Each row is a point on a landscape with many valleys, with its height.
From any point a ball rolls to the lowest of the 2 points nearest to it. It stops when none of these is lower. Distance is the straight distance between rows; heights are no part of it.
K479: [154 102 140 149 156 129 141 127 114 160 103 145 113 133 118 132 128 119
 159 120 133 126 124 114 127 126 126 102 119 128 125  75 123  71 144 114
 135 110 125  94 101 133 137 153 104 189 118 130 101 146  96 129 121 126
 124 116 152 112  98 108  53 172 157 135 141 134 172 125  81 138]  height 21.5
K530: [141 167 185 110 108 123 130 120 123 159 116  86  96  92 132 174 175 185
 131 108 157 114  47 123 126 145 145 162 147 115 181 172 170  99 113 131
 143 125 147  80 104 204 124 103 182 150 136 110  75 141  58  76 120  87
 143 101 103 105  87 154 134  60 151 136  90 153  54 136 128 148]  height 22.1
K687: [101  92 152 151 106 159  93 116 182 114 128 145 128 177 117 156 124 122
 113  94 153 157 123 140 155 131  90  99  94 119 159 182 107 199  93 176
 125 207 129  88  95 132 167 108 145 129 145 145 118 107 131 156 185 137
 157 143 120 108 122 121 140  98 126 157 142 138  77 143 156 182]  height 25.3
K753: [143 124 114 161 149 152 118 123 165 113 140 109 129  97 149 125 162 110
 128 132  99 143 154 105 107 136 127 159 134 124  81 108  90 112 152 118
 135 111 143 193 127 108 140 153  89 115 121 123 113 149 134 125 106 144
  64  45 147 138 163 132 140 202 123 108 185  85 169 113 108  91]  height 48.7
K929: [172 126  79 133 102 138 130 122 134 113 133 137 124  90 164 146 107 120
 182 146 115 105 177 142 149  80 119 116 137 143  76 119 122  54 181 110
 135  87 159 175 154 101 117 159  86 168 129 119 131 129 153 159 133 159
  78 121 130 163 159 138  90 190 110 104 135 114 162 107  80 112]  height 24.7
K611: [148 106 138 151  64 149 108 127 173 103 135 154 109 141 114 148 137 121
 149 105 141 140 158 159 148 133 108  70 138 127 120 151 110 134 124 162
 115 164 175 103 109 109 132 106  96 147 152 128 108 105 119 168 161 142
 128 146 125 138 151 101  89 145 103 161 126  96 120 150 114 154]  height 39.6
K667: [117 169 184 127 164 101 158 111 125 127 154  97 131 155  78 160 193 138
  95 116 165 148  78 122 118 184 129 168 119 113 118  76 109 148  94 108
 120  95 112  97 113 145 141 131 113  92  86 113 106 131 107  78  80 106
 132 115 133 130 134 118 156 133 141 130 143 104 121 155 140 150]  height 30.1
K87: [149 168 177 113 105 105 164 131 112 144 129 139 112 148 106 173 155 144
 134 116 183 125  72 141 117 155 162 110 137  93 148  99 134  80 135  94
 110 107 145  56 110 156 127 134 123 173 131 112  84 148  63 100 122 105
 158 154 139 112 103 130  95  84 168 169 117 122 103 138 120 160]  height 28.8
K141: [133 112  86 126 157 131 138 125 112  95 138 152 158 112 170  73 108 122
 118 156 101 117 192  97  94 121 161 137 150 147  80 143 133 126 136 116
 113 121 115 205 156  91 126 140 125  65 131 123 167 141 191 137 109 129
 106 126 137 169 137 143 159 157 117 100 143 114 179 108 122  83]  height 47.5
K95: [121 129 141 159 146 168  87 113 196 101 120  91 132 110 155 137 165 118
 112 125 102 149 140  94 137 123  89 148 137 126 108 162 110 158  99 167
 142 161 117 179 109 123 135 120 123 104 103 144 113 122 125 123 121 138
  81  41 104 127 159 127 166 157 133  97 168 108 127 133 133 111]  height 43.0
K430: [148  82  79 127 185 125 135 130 105 160  95 131 131  95 160  93  92 118
 165 144 105  92 152  95 123  80 152 130 123 128 119  82 133  55 174 106
 147  93 107 148 131 116 122 160 103 173 119 139 133 161 138 123 114 145
 121 105 145 126  86 128  74 182 154 101 134 161 207  86  80 117]  height 29.1
K310: [114 104  81 122 167 119 131 138 102 109 136 166 167 117 169  50  90 120
 104 154  85 119 188  97  93 109 159 134 154 155 111 140 149 139 126 122
 116 135  93 191 159  91 116 142 144  66 134 141 189 145 193 139 114 121
 126 152 130 158 117 140 161 125 117 103 133 139 187 113 134  84]  height 47.3
K31: [ 77 106  95 120 147 118 101 151 138 163 106  91 130  92 201  96  73 127
 160 137  61 118 118  95 132  87 127 125 138 132 166 175 173 135 117 141
 149 172 121 161 166 114  84 110 182 141 151 135 157 116 125 133 147 122
 133 114  89 107 137 150 153  60 124  94 109 199 133 131 157 106]  height 32.7
K93: [181 144 135  99 100 100 170 118  52  98 146 196 120 191  66 123 107 134
  91 116 172  93 144 186 117 109 147  73 107 135 135  90 112  94 159 118
  87  58 157  59 134 121 137 121 102 147 125 125 133 149 157 139 102 147
 183 252 162 162 101 114  86 133 155 183  85 103 137 104  98 117]  height 43.1
K580: [113 154 140 139 130 138 109 128 155  96 141 105 150 121 121 137 168 124
 114 145 140 138 150 130 130 157 107 164 138 120  83 150 121 178  96 138
 136 132 134 188 144 115 125 130 111  47 106 125 147  97 153 143 104 127
  86 102 117 155 164 145 197 147 102  98 151  98 124 139 157 113]  height 39.7
K503: [111  94 134 146 152 142 108 124 146 173 100 139 113 141 143 114 114 131
 135 109  98 147 101  94 141 107 110 105 105 122 199 148 130 143  93 174
 152 189 128  74  83 166 143 118 175 173 140 150  95 145  82 106 173 117
 160  80 129  67  80 107 101 100 132 151 146 170 116 122 131 167]  height 31.8
K845: [ 99 125 120 129 134 131  86 138 149 150 106  79 131 105 184 130 107 143
 151 129  91 126 115 101 148  98  91 130 142 133 155 201 165 154  95 170
 151 183 131 163 151 137 102 102 184 126 139 130 141 105 110 125 153 135
 119  95  86 110 145 158 182  66 124  89 104 176  88 139 161 118]  height 35.8
K982: [135  96  84 137 160 136 118 142 134 161  95 105 116  81 193 119  86 114
 180 151  82 101 143 104 135  71 145 115 131 123 121 117 135  55 162 115
 149 122 117 162 149 111 108 147 117 185 128 127 130 146 122 127 126 145
 104  81 133 123 118 140  89 167 135  94 135 166 185 105  98 124]  height 33.6
K873: [ 67 128 136  99 187 105 116 138 117 167 116 105 156 111 146 100 107 114
  99 138 106 122 102  90 126 120 135 167 120 130 164 135 170 183 103 138
 139 156  71 155 165 130 128 124 181  86 108 139 154 116 144 126 135 103
 149 119 110 124 102 141 174  67 131  90 106 180 115 123 188 114]  height 26.6
K26: [136 145 112 121 130  94 150 136  83  92 161 151 153 144 102  81 128 132
  96 170 139 121 179 133 100 149 164 149 146 149  93 137 132 165 124 100
 105  84 122 168 157 121 129 138 123  24 121 106 173 120 192 145  84 122
 112 168 139 168 140 141 179 142 105 109 112 101 158 116 131  92]  height 58.8
K511: [141 144  94  99 120  97 155 162  90 168 118  82 111  68 141 142  79 135
 184 167 119  86 113 117 146  81 160 144 153 125 103 140 155  51 166  70
 129  70 120 167 196 145 106 139 129 167 123 103 153 122 115 136 113 129
 106 158 128 140 152 166  94 105 117  92  95 162 152 116 104 121]  height 36.5
K592: [143 162 170 112 102 103 179 137 102 132 135 175 118 177  94 171 140 130
 136 106 189 115  90 155 117 145 166  83 129  96 142  72 115  60 152  94
 111  92 157  45 108 141 137 141 103 192 128 119  99 144  71 123 130 121
 167 185 148 135  93 115  69 103 179 170 106 107 115 127  96 154]  height 33.3
K257: [118 121 153 139 101 148  95 127 158 132 114 116 130 151 134 159 132 137
 129 116 138 141  99 135 148 125 112 108 114 122 178 195 130 177 102 174
 127 198 140 107 114 143 140  95 165 140 156 136 123 105 120 137 180 135
 163 138 110 103 120 136 163  64 130 146 111 150  59 135 175 171]  height 18.9
K894: [105  95 105 155 163 157  84 125 178 144 106 114 115 103 204 105 116 109
 142 130  69 126 146  74 136  84 102 112 133 129 140 154 127 123 110 160
 142 181 122 151 113 125 120 120 142 157 128 134 109 152 117 126 146 142
 109  37 117 103 127 121 124 153 139  99 159 157 155 115 122 124]  height 22.3
K272: [126 111 105 146 160 147  98 129 150 154 107  76 110  75 210 127 125 113
 159 144  68 111 142  84 138  88 127 124 137 122 128 151 131  86 128 136
 156 144 124 177 141 122 105 124 132 153 123 123 118 138 109 110 113 140
  87  46 121 119 134 142 122 157 141  88 150 155 168 116 115 116]  height 29.6
K559: [154 137 120 159  87 156  89 146 168 138  99  92  92  76 159 172 148 131
 180 124  91 117 140 126 156 107  97 105 154 139 140 186 136  70 124 157
 154 148 162 130 122 153 112 113 140 192 138 120  86 117  75 125 147 139
  81  82 102 119 164 144 104 138 113 114 115 136 114 150  92 132]  height 78.3
K117: [177 109 103 129  64 126 116 125 138 104 131 179 119 128 118 148 108 116
 173 120 133 106 176 173 166  77 105  62 144 146 114 121 131  73 179 148
 123 122 179 116 132  94 123 135  90 193 145 143 122 109 134 184 168 156
 108 160 122 171 130 102  46 179 110 139 113 101 134 120  70 131]  height 52.2
K429: [ 79  92 106 146 163 153  67 120 171 154 100 123 130 130 198  94  94 106
 136 126  63 133 120  77 145  81  93 115 119 123 168 169 130 147 102 175
 155 203 118 144 117 130 122 118 169 149 142 147 119 144 120 129 170 141
 129  58 105  91 122 119 146 117 134 102 151 172 126 120 141 127]  height 12.3
K197: [143 177 138 134  32 154  96 133 151  81 160 115 119 118 105 172 171 116
 160 126 141 129 150 196 152 155  97 110 147 120  81 139 110 131 112 132
 135 120 189 123 122 122  94 109  86 128 140 114 126  84 110 137 143 148
  92 134 123 136 204 119 120 168  91 147 130  77  91 160 127 149]  height 74.9
K79: [116 136 164  92 139  88 158 131  87 189 113 109 107 103 129 133 124 153
 134 137 149 123  62 127 117 139 187 139 124 116 184 125 178 107 131 101
 119 122 107  94 141 170 111 117 174 149 144 111 108 151  76  96 126  85
 180 139 130  89  67 147 108  49 162 146  86 175 109 111 156 132]  height 16.0
K442: [143 121 134 136  60 148 112 122 163  87 153 162 104 152  96 141 137 126
 142 105 152 139 163 171 138 142 100  82 129 124 103 127  99 143 125 151
 107 135 180  91 112  96 136 115  85 118 140 131 123 102 134 165 156 146
 123 167 133 150 148  86  90 179 107 165 130  73 124 153 108 146]  height 45.5
K122: [ 84 100 104 106 159 108 121 154 117 180 100 103 129  88 172  89  71 127
 145 140  66 123 103  97 135  99 155 142 130 126 175 138 173 134 121 130
 140 152  99 144 160 130  89 112 180 140 153 135 151 121 126 119 143 117
 152 125 114 101 115 134 138  58 135 109 100 205 136 127 159 110]  height 30.3
K749: [112 161 172 138 149 132 119 122 156  96 146  87 143 138  89 158 196 140
  91 123 154 143 113 135 132 166  91 171 116 120  91 127 108 185  85 141
 137 130 127 147 110 130 137 124 108  65  94 125 126 102 135 117  93 109
 103 100 113 137 158 130 188 147 122 114 148  90 103 153 152 142]  height 35.9
K368: [149 120 127 110 144  93 175 143  69 169 112 140 126 131 105 119  94 119
 138 146 150 111 116 127 118 123 166 118 138 128 136  86 149  95 151  87
 118  79  94 102 150 140 116 138 117 154 130 125 142 140 130 116 106 125
 147 182 151 126 101 133  85 104 153 138  91 151 161 113 111 124]  height 38.7
K513: [ 81 108 144 124 210 126 107 114 141 135 123 111 163 144 136 106 141 108
  81 126 119 133 119  92 119 147 118 160 111 127 134 129 124 187  88 156
 136 160  56 146 131 126 184 138 143  79  89 149 149 131 156 124 121 103
 123  88 119 125  97 128 193 126 133  98 157 127 126 128 173 127]  height 20.1
K423: [130 134 127 164 143 162 101 118 178 110 127  91 122  87 169 142 163 113
 132 131  93 144 149  98 118 117 110 155 138 126  95 147 110 129 113 146
 143 132 133 200 129 109 127 126 113 112 115 125 112 135 128 120 105 148
  59  32 122 142 171 135 160 174 129  89 179 107 151 130 123  92]  height 45.8
K644: [116  78 113 155 170 141 109 127 148 182  93 143 109 128 157 101 104 116
 146 120  80 130 123  87 142 100 112  93 109 123 179 123 127 108 109 155
 156 179 118 106  98 145 130 126 155 184 143 145 100 149  85 116 158 122
 145  61 141  75  83  97  79 139 145 134 147 172 161 118 104 146]  height 35.0
K469: [138 154 122 110  89 101 149 136  88 104 151 140 128 144  92 112 116 127
 117 158 162 123 151 155 113 150 161 119 146 138  97 138 132 152 118 103
 111  90 132 133 163 125 107 117 108  54 124 112 165 102 179 146  97 134
 123 195 140 158 148 130 163 117 108 130 105 105 135 124 139 111]  height 60.4
K733: [111 106 136 143 159 123 130 106 140  71 147 151 141 181  94  90 158 133
  92 123 154 157 157 115  97 179 117 147 114 139  93 105  75 170 117 137
 108 120 100 120 104  99 179 138  94  57  98 132 160 139 163 133 108 105
 126 131 138 151 122 104 157 178 117 142 171  73 144 137 130 117]  height 68.1
K516: [ 61 110 118 120 171 134 111 125 129 142 122 138 162 154 133 116  79 106
  91 111 112 146  93 137 148 133 126 143  92 120 183 155 136 203 116 153
 131 192  88 126 143 132 146 131 181 120 143 153 161 116 156 145 172 125
 182 159 113  99  99 130 183  55 133 127 122 180  91 113 191 141]  height 30.6
K960: [176  99  67 120 154 117 150 119  91 141 112 145 144 108 149 100  89 133
 152 151 108  87 177 116 112  60 149 123 129 146  94  87 133  61 196  99
 134  69 122 158 150 107 125 161 105 155 115 137 151 153 171 141 110 155
 113 152 139 157 123 142  85 175 129 103 118 137 199  93  86 109]  height 21.7
K379: [131  98 142 141 120 139 131 114 135  94 137 166 118 183  97 112 129 125
 101 102 157 157 149 136 119 157 104  99 106 126 132 109  99 160 109 143
 100 144 112  88  98 100 164 119 101 111 115 136 139 126 149 151 138 127
 154 164 138 136 109  90 115 140 128 167 143 101 134 139 131 157]  height 65.5
K421: [ 87  91  59 115 173 141 113 130 110 113 121 190 165 130 177  48  64 104
  97 128  70 134 169 102 109 108 144 133 127 147 136 140 146 157 123 137
 119 164  80 166 156  85 114 141 155  96 135 161 193 143 196 149 142 125
 158 159 119 139 111 123 163  99 120 114 129 170 166 117 146  92]  height 44.4
K556: [131 167 117 128 123  95 153 144  93  98 178 130 152 137  83  97 150 133
 104 168 148 130 160 136 101 170 155 183 148 139  78 106 111 161 127  85
 128  65 134 174 157 123 131 148 114  30 115 100 156 122 174 136  75 130
  96 150 151 182 163 148 184 166 104 103 132  79 152 130 124  94]  height 57.4
K617: [ 74 119 136 110 213 116 103 127 128 167 115  93 153 112 154  93 121 107
  97 138  94 127 108  79 126 119 124 167 121 124 151 125 158 177  94 146
 145 163  64 154 145 129 148 134 169  88 102 149 140 130 138 118 123 106
 131  79 109 110  82 135 182 101 138  85 135 164 125 130 175 122]  height 24.2
K827: [127  99 139 149  76 161  95 127 178 109 124 154 106 164 115 149 127 123
 135  96 141 156 150 141 153 127  95  77 117 117 153 173 110 172 103 170
 116 188 152  90  99 118 154 105 119 145 151 137 116 112 115 165 179 146
 148 142 121 127 136 105 107 121 116 161 138 116  95 153 136 173]  height 31.9
K670: [129 183 173 126 143 108 181 121 104 143 157  98 126 160  77 174 185 138
 115 121 163 131  68 129 112 186 143 156 123 111 113  53 113 100 116  80
 118  68 133  80 109 148 131 150 106 137 101 102  88 145  89  70  87 110
 133 133 149 121 142 130 109 144 156 131 147 100 134 158 111 137]  height 25.5
K223: [115 130 117 103 123  94 150 166  93 182 120  75 108  67 148 127  88 135
 168 162 117  99 101 112 139 103 163 139 148 131 136 144 178  93 149  91
 126 102 106 159 190 155  98 112 148 151 136 103 159 109 108 130 122 117
 135 156 127 123 135 152 110  65 128 100  88 172 139 123 138 110]  height 34.4
K228: [118 129 118 144 142 143 119 128 143  91 134 132 156 121 157 100 144 121
 120 141 116 134 170 108 108 138 126 148 139 128  83 148 124 158 113 136
 118 145 119 202 142  92 131 139 117  59 118 129 152 117 165 148 110 126
  91  93 127 158 153 137 179 158 113 102 165  94 159 120 139  98]  height 43.5
K806: [122  94 123 134 150 131 136 105 111  78 142 174 133 188  91  75 117 127
  82 116 153 149 159 124  99 169 123 116 105 145 116 116  86 163 121 135
 100 122  85  97 108  97 169 131 113  65 110 138 163 132 184 141 118 123
 166 180 142 139  98 102 151 139 119 161 140 103 141 126 143 132]  height 66.8
K59: [140 156 155 131 158 108 178 128  98 144 143 111 124 155  84 153 153 124
 138 131 164 128  90 129 110 169 143 142 132 128 108  49 111  89 137  77
 122  68 119  91 113 139 131 163  91 146 100 114  99 141 108  91  92 123
 124 150 154 136 143 135  89 158 145 138 141 111 155 146  93 129]  height 19.9
K895: [151 155 152 159 100 160 115 130 167 129 126  92 101 108 113 180 198 128
 135 111 125 142 118 136 143 148  91 128 142 133 114 131 113 106 111 134
 146 133 161 100  82 156 121 114 124 165 124 128  76 128  74  96 126 125
  95  79 118 106 169 121  98 158 131 127 146 108 101 162  92 144]  height 77.0
K993: [156 142 140 160  80 150  93 134 164 139 101  89  94  87 144 182 173 145
 160 113 104 128 122 114 148 122  88 116 152 134 154 188 133  98 107 156
 156 148 167 108  92 168 125 103 151 191 135 122  73 116  69 105 147 121
  89  76 106 104 155 143 104 129 117 132 121 124  90 150  96 142]  height 77.8
K214: [ 84  97 129 133 201 134 101 112 147 114 130 140 167 157 142  84 137 108
  89 131 110 141 148  91 101 149 118 156 118 127 118 134 112 183 108 157
 117 164  53 162 122 108 182 146 122  76  97 151 166 135 162 146 120 104
 116  94 121 136 110 126 185 148 120 108 173 108 144 120 155 115]  height 13.9
K922: [126 183 121 125 103 114 152 133 104  78 185 120 145 139  76 124 161 138
 104 158 139 134 150 170 110 181 135 181 129 125  57  87  93 143 130  83
 134  63 155 159 134 118 118 144  95  58 125  96 141 120 160 123  73 148
  90 130 155 155 196 148 168 195  85 119 143  64 137 139 114  93]  height 55.6
K349: [ 86  80  63 127 162 147 109 123 127 129 118 193 162 147 171  52  52  98
 107 115  70 139 152 101 114 110 129 120 112 136 165 134 140 162 130 153
 133 185  86 144 139  91 122 134 160 127 138 168 170 144 175 148 156 134
 170 142 119 116 105 105 141  94 123 122 143 187 163 121 159 112]  height 42.1
K170: [162 174 103 125  56 155 126 121 146  95 156 144 126 109 107 169 145 112
 164 123 132 124 161 195 167 116 100 123 136 143  59  94 103  73 174 115
 142  68 188 136 114 105 115 159  74 181 137 115 113 110 122 146 153 155
  70 129 128 151 201 131  73 214  89 123 136  85 119 134  73 115]  height 41.0
K985: [109 124 135 138 142 148  88 120 168 133 111  79 144 114 172 141 135 134
 127 122 106 129 117  92 153 114  80 135 141 134 148 194 147 167  81 174
 152 184 116 161 129 142 120 103 163 114 122 146 120  99 123 121 140 135
 106  82  89 116 137 154 184  92 128  85 123 151  90 143 154 128]  height 38.0
K258: [142 110 126 119 113 117 137 132 109 136 117 139 125 143 119 112  99 125
 124 132 145 133 129 134 118 140 139  98 134 129 137 139 138 143 127 125
 116 140 105 122 137 116 109 119 123 115 135 128 147 114 144 145 133 129
 150 175 139 130 123 124 133  91 120 143 108 130 140 122 143 128]  height 62.7
K721: [172  93 115 134  82 134 134 118 117 101 125 201 117 148 106 130  99 122
 144 109 136 109 179 170 151  84  98  66 124 148 128 109 124  93 180 148
 115 124 181  94 120  97 147 135  99 188 148 149 115 128 139 186 158 153
 131 166 132 169 102  78  41 183 124 151 124  96 147 127  70 131]  height 55.8
K549: [131 151 119 140 130 138 146 121 120  87 170 116 145 139  95 124 178 139
 108 138 123 148 138 149 101 179 127 185 127 131  60  69  75 139 151  92
 130  70 155 162 115 104 138 160  86  86 120 101 125 136 150 113  89 145
  82 108 157 150 190 135 141 215  97 130 163  54 141 137 103  92]  height 53.6
K13: [ 94  91  98 140 134 146 131 139 119 127 116 200 136 182 105  78  58 109
  97  87 108 143 122 142 125 125 127 105  72 128 196 119 117 176 140 164
 125 193  96 100 100 110 154 130 159 159 155 169 150 149 148 150 176 142
 202 160 147  87  84  92 114  71 137 169 140 191 126 115 165 162]  height 35.2
K579: [143 169 111 114  50 151 120 128 132  58 183 143 140 140 103 127 151 134
 138 143 143 135 186 191 134 165 116 140 132 129  55 114  86 153 117 106
 115 108 197 137 124 103 111 129  79  72 136 107 147  97 159 146 114 152
  94 140 132 148 200 111 137 205  84 145 139  53 108 146 118 111]  height 72.5
K109: [171 154 102 127  45 141 113 130 139  94 143 158 117 116 114 168 124 115
 183 127 135 108 166 188 172 100 105  86 154 140  91 129 123  79 161 129
 131 100 193 127 136 103 117 135  67 187 144 122 123 108 118 173 173 155
  93 159 120 159 172 122  72 184  89 149 109  92 111 131  80 126]  height 47.4
K18: [122 101 113 144 133 145 113 111 146  51 163 168 153 160 108  82 164 137
 101 129 142 161 186 110  88 165 112 150 119 148  66 127  62 162 134 133
  98 120 136 158 106  87 172 144  86  42 120 141 156 136 170 144 113 114
 106 123 132 157 143 107 149 213 109 146 174  60 139 123 119  94]  height 69.5
K550: [117 156 172  95 131  87 160 146  87 179 125  87 105  97 108 149 136 147
 121 145 166 113  64 124 117 143 171 154 135 118 155 123 167 121 133  76
 101  95 101 114 163 172 111 117 155 121 117 103 111 136  94  98 103  95
 160 146 136 118 102 148 123  66 150 132  89 159 114 117 159 140]  height 14.9
K675: [147 180 115 119  32 152 118 135 139  72 168 134 133 117 111 145 144 123
 164 137 140 124 169 190 148 152 107 120 143 132  66 135 107 134 126 121
 128 100 196 136 133 105 100 116  81 102 139 112 140  86 136 151 133 158
  93 140 128 144 205 124 129 184  86 142 126  69 105 147 128 117]  height 73.8
K657: [175  83  91 126 157 117 158 106  74 125 113 168 143 134 121  80  89 131
 113 143 113 104 170 119 102  91 140 116 129 158 109  78 124  80 175 113
 121  78 114 133 135 110 139 155 107 145 107 140 154 161 180 132  96 136
 133 172 153 154 103 123  89 173 139 128 121 129 196  99  83 102]  height 29.7
K244: [130 132 105 133  98 150 119 124 140  47 169 158 144 157 104 102 152 143
 119 145 142 149 192 149 107 172 110 136 120 136  58 114  70 159 130 119
 104 112 175 145 109  94 143 140  91  44 126 126 145 119 172 146 114 138
  96 136 131 152 173 108 147 214  99 147 155  48 125 134 116  98]  height 70.9
K978: [124 121 157 115 168 133 125 113 131 188 108 107 113 117 136 127 136 147
 130 106 110 130  75  88 142 111 115 141 116 124 198 146 154 131  79 156
 152 167 118  83  88 189 134 112 184 152 131 144  85 149  81  77 144 102
 149  71 125  62  63 127 133  87 141 130 131 163  90 131 132 152]  height 27.4
K295: [132 144 135 113 123  91 153 137  90 132 134 135 127 139  95 113 112 121
 105 139 167 117 134 144 114 141 161 119 141 133 120 122 150 155 129 100
 102 100  92 125 164 135 113 116 122  81 128 100 160 117 165 142  99 123
 157 197 139 144 126 132 151  92 128 133  95 126 136 112 153 124]  height 61.6
K143: [ 88 115 101 123 141 133 134 138 118 127 116 168 145 173 117 111  69 103
  91  97 129 150  99 148 130 126 145 126  83 125 195 141 133 199 134 147
 123 186  85 109 124 117 141 128 174 135 156 154 154 136 149 143 168 132
 204 182 137  87  88 121 153  44 137 163 114 197  97 104 198 152]  height 32.6
K72: [139 135 171 111 135 129 127 114 130 176 115  82  98  97 140 147 155 174
 135 110 132 117  60  95 136 132 127 156 137 130 202 169 172 108  92 147
 152 146 136  86  93 200 126 102 193 157 138 126  75 137  67  66 129  97
 138  72 108  73  65 147 130  75 138 117 102 162  74 131 118 151]  height 24.6
K755: [109 134 160  97 132  97 155 134 100 171 112 121 112 121 126 135 121 149
 120 128 155 135  57 144 115 134 185 137 109  99 203 132 165 136 148 111
 121 146 110  89 143 167 113 109 191 152 159 110 113 156  79 108 138  93
 203 145 132  84  60 141 130  29 168 171  84 172  84 109 178 148]  height 13.5
K77: [114 128 138 151 148 153  84 111 176 116 114  93 142 118 162 142 148 119
 115 126 115 142 134 100 153 118  83 143 134 132 118 180 131 182  85 168
 144 176 112 166 121 133 134 115 139  98 114 146 127 106 126 129 135 134
  93  72 100 125 145 134 177 128 120  94 146 123 106 140 150 122]  height 40.3
K520: [142 166 153 150  57 166  99 136 173 103 134  97 104 104 107 189 201 125
 146 113 130 132 136 169 151 146  86 120 143 134  99 139 104 117 108 138
 137 125 172 112  94 139 106 116 106 165 141 121  87 109  80 116 143 140
  90 105 117 125 201 120 104 162 104 139 142  85  89 167 101 149]  height 76.2
K309: [106 150 180 133 167 121 135 105 151 116 146  96 137 163  83 160 186 139
  84 112 166 149  89 124 128 169 107 160 108 121 116 104 107 176  84 133
 128 131  99 110 105 142 161 124 118  80  88 133 119 114 132  92  91  98
 123 108 116 129 122 118 176 133 132 121 159 103 101 151 154 154]  height 33.0
K952: [165  94 115 121 158 108 174 120  62 149 113 162 130 146 103  86  80 124
 112 136 126 112 146 127 107 119 150 108 124 145 137  72 132 103 158 103
 118  82  92 103 133 123 125 141 112 154 119 136 155 150 155 122 108 132
 157 187 155 131  90 121  89 136 147 141 104 143 180 108  99 113]  height 35.4
K796: [116  72  84 131 132 139 130 129 109 115 118 198 149 167 122  68  61 116
  97 102 102 141 154 132 119 117 131 101 105 144 166 117 126 159 138 154
 130 167  91 117 119  89 136 125 148 132 136 166 161 137 174 154 156 142
 185 174 140 114  96 101 117  96 128 145 129 165 153 115 146 128]  height 38.8
K981: [110 120 158 119 116 125 109 131 137 148 109 106 122 140 139 155 129 157
 122 114 147 129  64 146 139 124 138 128 114 115 200 194 159 164 126 161
 126 189 145 110 128 163 130  98 186 148 167 118 114 126 102 122 174 118
 174 142 104 101 105 148 169  34 140 157  91 169  39 124 187 155]  height 14.2
K964: [161 156 152  94  99  99 177 131  81 106 137 200 120 201  87 147 121 133
 108  98 190 102 118 170 111 121 155  67 117 105 144  79 112  77 164 108
 102  71 155  44 120 119 146 131  96 169 140 128 117 150 118 134 124 142
 179 226 159 155  96 106  75 110 169 187  95 105 124 110  91 144]  height 38.6
K161: [104 133 149 106 118  99 144 131 119 151 107 127 121 133 132 143 112 141
 113 124 158 140  68 150 123 130 165 123 107 107 194 155 162 157 146 127
 120 162 117 107 145 154 115  99 188 134 169 117 128 135 111 128 159 106
 195 168 122 102  94 143 152  26 147 169  82 172  71 112 197 147]  height 10.4
K134: [142 144 120 154 135 148 143 122 137 101 156 106 139 109 122 141 178 120
 119 139 109 149 143 134 108 151 134 178 128 124  65  86  85 112 157  91
 147  66 159 191 128 105 137 164  87 125 127 110 115 143 138 117  92 148
  61  72 156 147 193 145 129 213 105 110 173  63 158 124  99  93]  height 51.4
K863: [150  96 144 128 112 124 143 134 124 121 119 169 112 167 111 124 104 125
 114 110 149 133 133 146 123 140 129  81 121 128 144 112 117 139 125 137
 113 144 123  89 110 108 137 121 104 142 142 137 128 122 130 148 145 136
 163 167 142 129 106  98 101 112 130 164 118 123 140 131 128 152]  height 64.1
K632: [163 134  92 151  94 156 123 114 165 117 133 137 115  90 136 160 132 110
 172 128 120 125 170 158 143  95 109 120 138 139  69 104 102  61 182 120
 136  90 176 156 127 104 120 163  75 183 129 120 104 130 128 153 143 166
  72  92 125 152 176 128  79 215 109 107 149  99 153 118  71 122]  height 33.1
K14: [ 73 122 142 105 163 113 120 129 120 169 123 101 152 125 145 124  97 127
  94 125 125 129  85 115 139 123 135 153 119 128 182 156 163 187 111 147
 135 174  91 140 159 146 120 114 192 105 136 145 152 111 141 130 151 106
 167 139 102 114 100 144 184  45 129 112 101 185  80 126 195 130]  height 28.6
K905: [151 112 142 142 165 115 159 124 105 150 120 127 123 147 103 133 139 118
 144 129 141 129 114 113 119 157 135 128 127 129 115  59 108  90 137  96
 125  89 110 105 113 130 138 162  93 150 103 130 117 148 113 107  98 128
 116 119 159 126 117 116  87 170 145 132 150 118 168 136  97 125]  height 9.9
K63: [127 169 176 103 121  95 147 147 105 162 129  80 110  98 104 172 148 145
 126 144 166 125  70 127 130 152 150 149 142 118 131 133 163 135 127  93
 118 101 110 126 155 168 110 115 140 111 115 101 110 109  96 103  94 105
 134 137 125 135 128 145 142  79 141 121 102 144 105 142 156 137]  height 11.0
K745: [140 195 183 114  83 117 144 125 150 127 129 125 110 140 114 201 199 159
 114 101 184 136  65 151 123 159 149 130 136  87 141 128 130  99 118 115
 107 118 180  40  88 170 126 102 141 165 132 113  75 142  56  81 128 106
 155 139 114 109 122 132 117  89 164 167 115 102  61 149 127 172]  height 23.9
K779: [153 144  88 121 108 118 148 143 107 143 124 102 122  78 156 132  94 125
 182 159 114 104 145 129 143  95 142 132 145 130  85 130 147  60 162  91
 140  82 129 175 169 127 108 146 103 160 121 112 149 122 129 142 116 151
  85 138 135 150 159 154 106 143 112  99 124 136 161 121  97 117]  height 32.8
K420: [132 187 192 114 107 114 130 128 141 135 138  76 120 109 101 195 181 154
 108 122 181 130  72 141 140 158 119 155 135 114 139 144 150 148 107 121
 128 116 142 110 123 179 115  94 137 108 115 111  89 105 101  95 103 106
 130 131 105 127 137 152 171  89 140 126 106 129  75 156 157 156]  height 16.3
K162: [143  84 135 152 152 138 126 133 134 164 101 140 113 131 133 119 118 122
 150 118 112 132 127 111 134 118 122  92 120 118 148 104 127  93 120 141
 140 148 126  98  99 137 135 140 123 181 128 138 104 140  86 126 145 122
 137  89 143  97  85 103  66 145 146 135 138 146 162 129  93 147]  height 29.2
K32: [183 118  58 110 121 128 150 118  97 117 131 162 141  98 152 115  89 136
 172 155 114  87 192 136 128  39 130 123 130 153  80 108 132  51 203 107
 124  68 154 173 155  99 119 159 100 152 119 135 144 147 182 157 118 168
  95 151 131 169 141 145  92 184 115 103 128 124 177  91  78 103]  height 10.9
K941: [140 181 192 110 105 117 137 121 138 139 127  89 108 114 117 196 185 163
 113 115 181 131  60 141 135 156 136 151 139 109 159 157 152 117 110 122
 127 122 149  84 101 186 122  96 157 131 125 117  78 126  80  79 118  96
 147 121 107 115 107 146 147  72 154 146 110 127  53 150 145 157]  height 19.5
K828: [101 117 119 100 143  90 142 162  94 190 109  88 116  85 148 105  80 131
 142 158 103 116 102 104 136 110 169 144 139 130 167 140 178 124 137 104
 130 130  90 144 178 146  96 111 170 131 136 114 153 119 117 119 123 108
 155 150 126 111 114 137 126  60 139 109  90 184 138 120 157 114]  height 32.4

For each start below, name the point where the ball stops.
K349 => K214
K141 => K905
K611 => K161
K14 => K214
K87 => K63
K978 => K63
K368 => K32
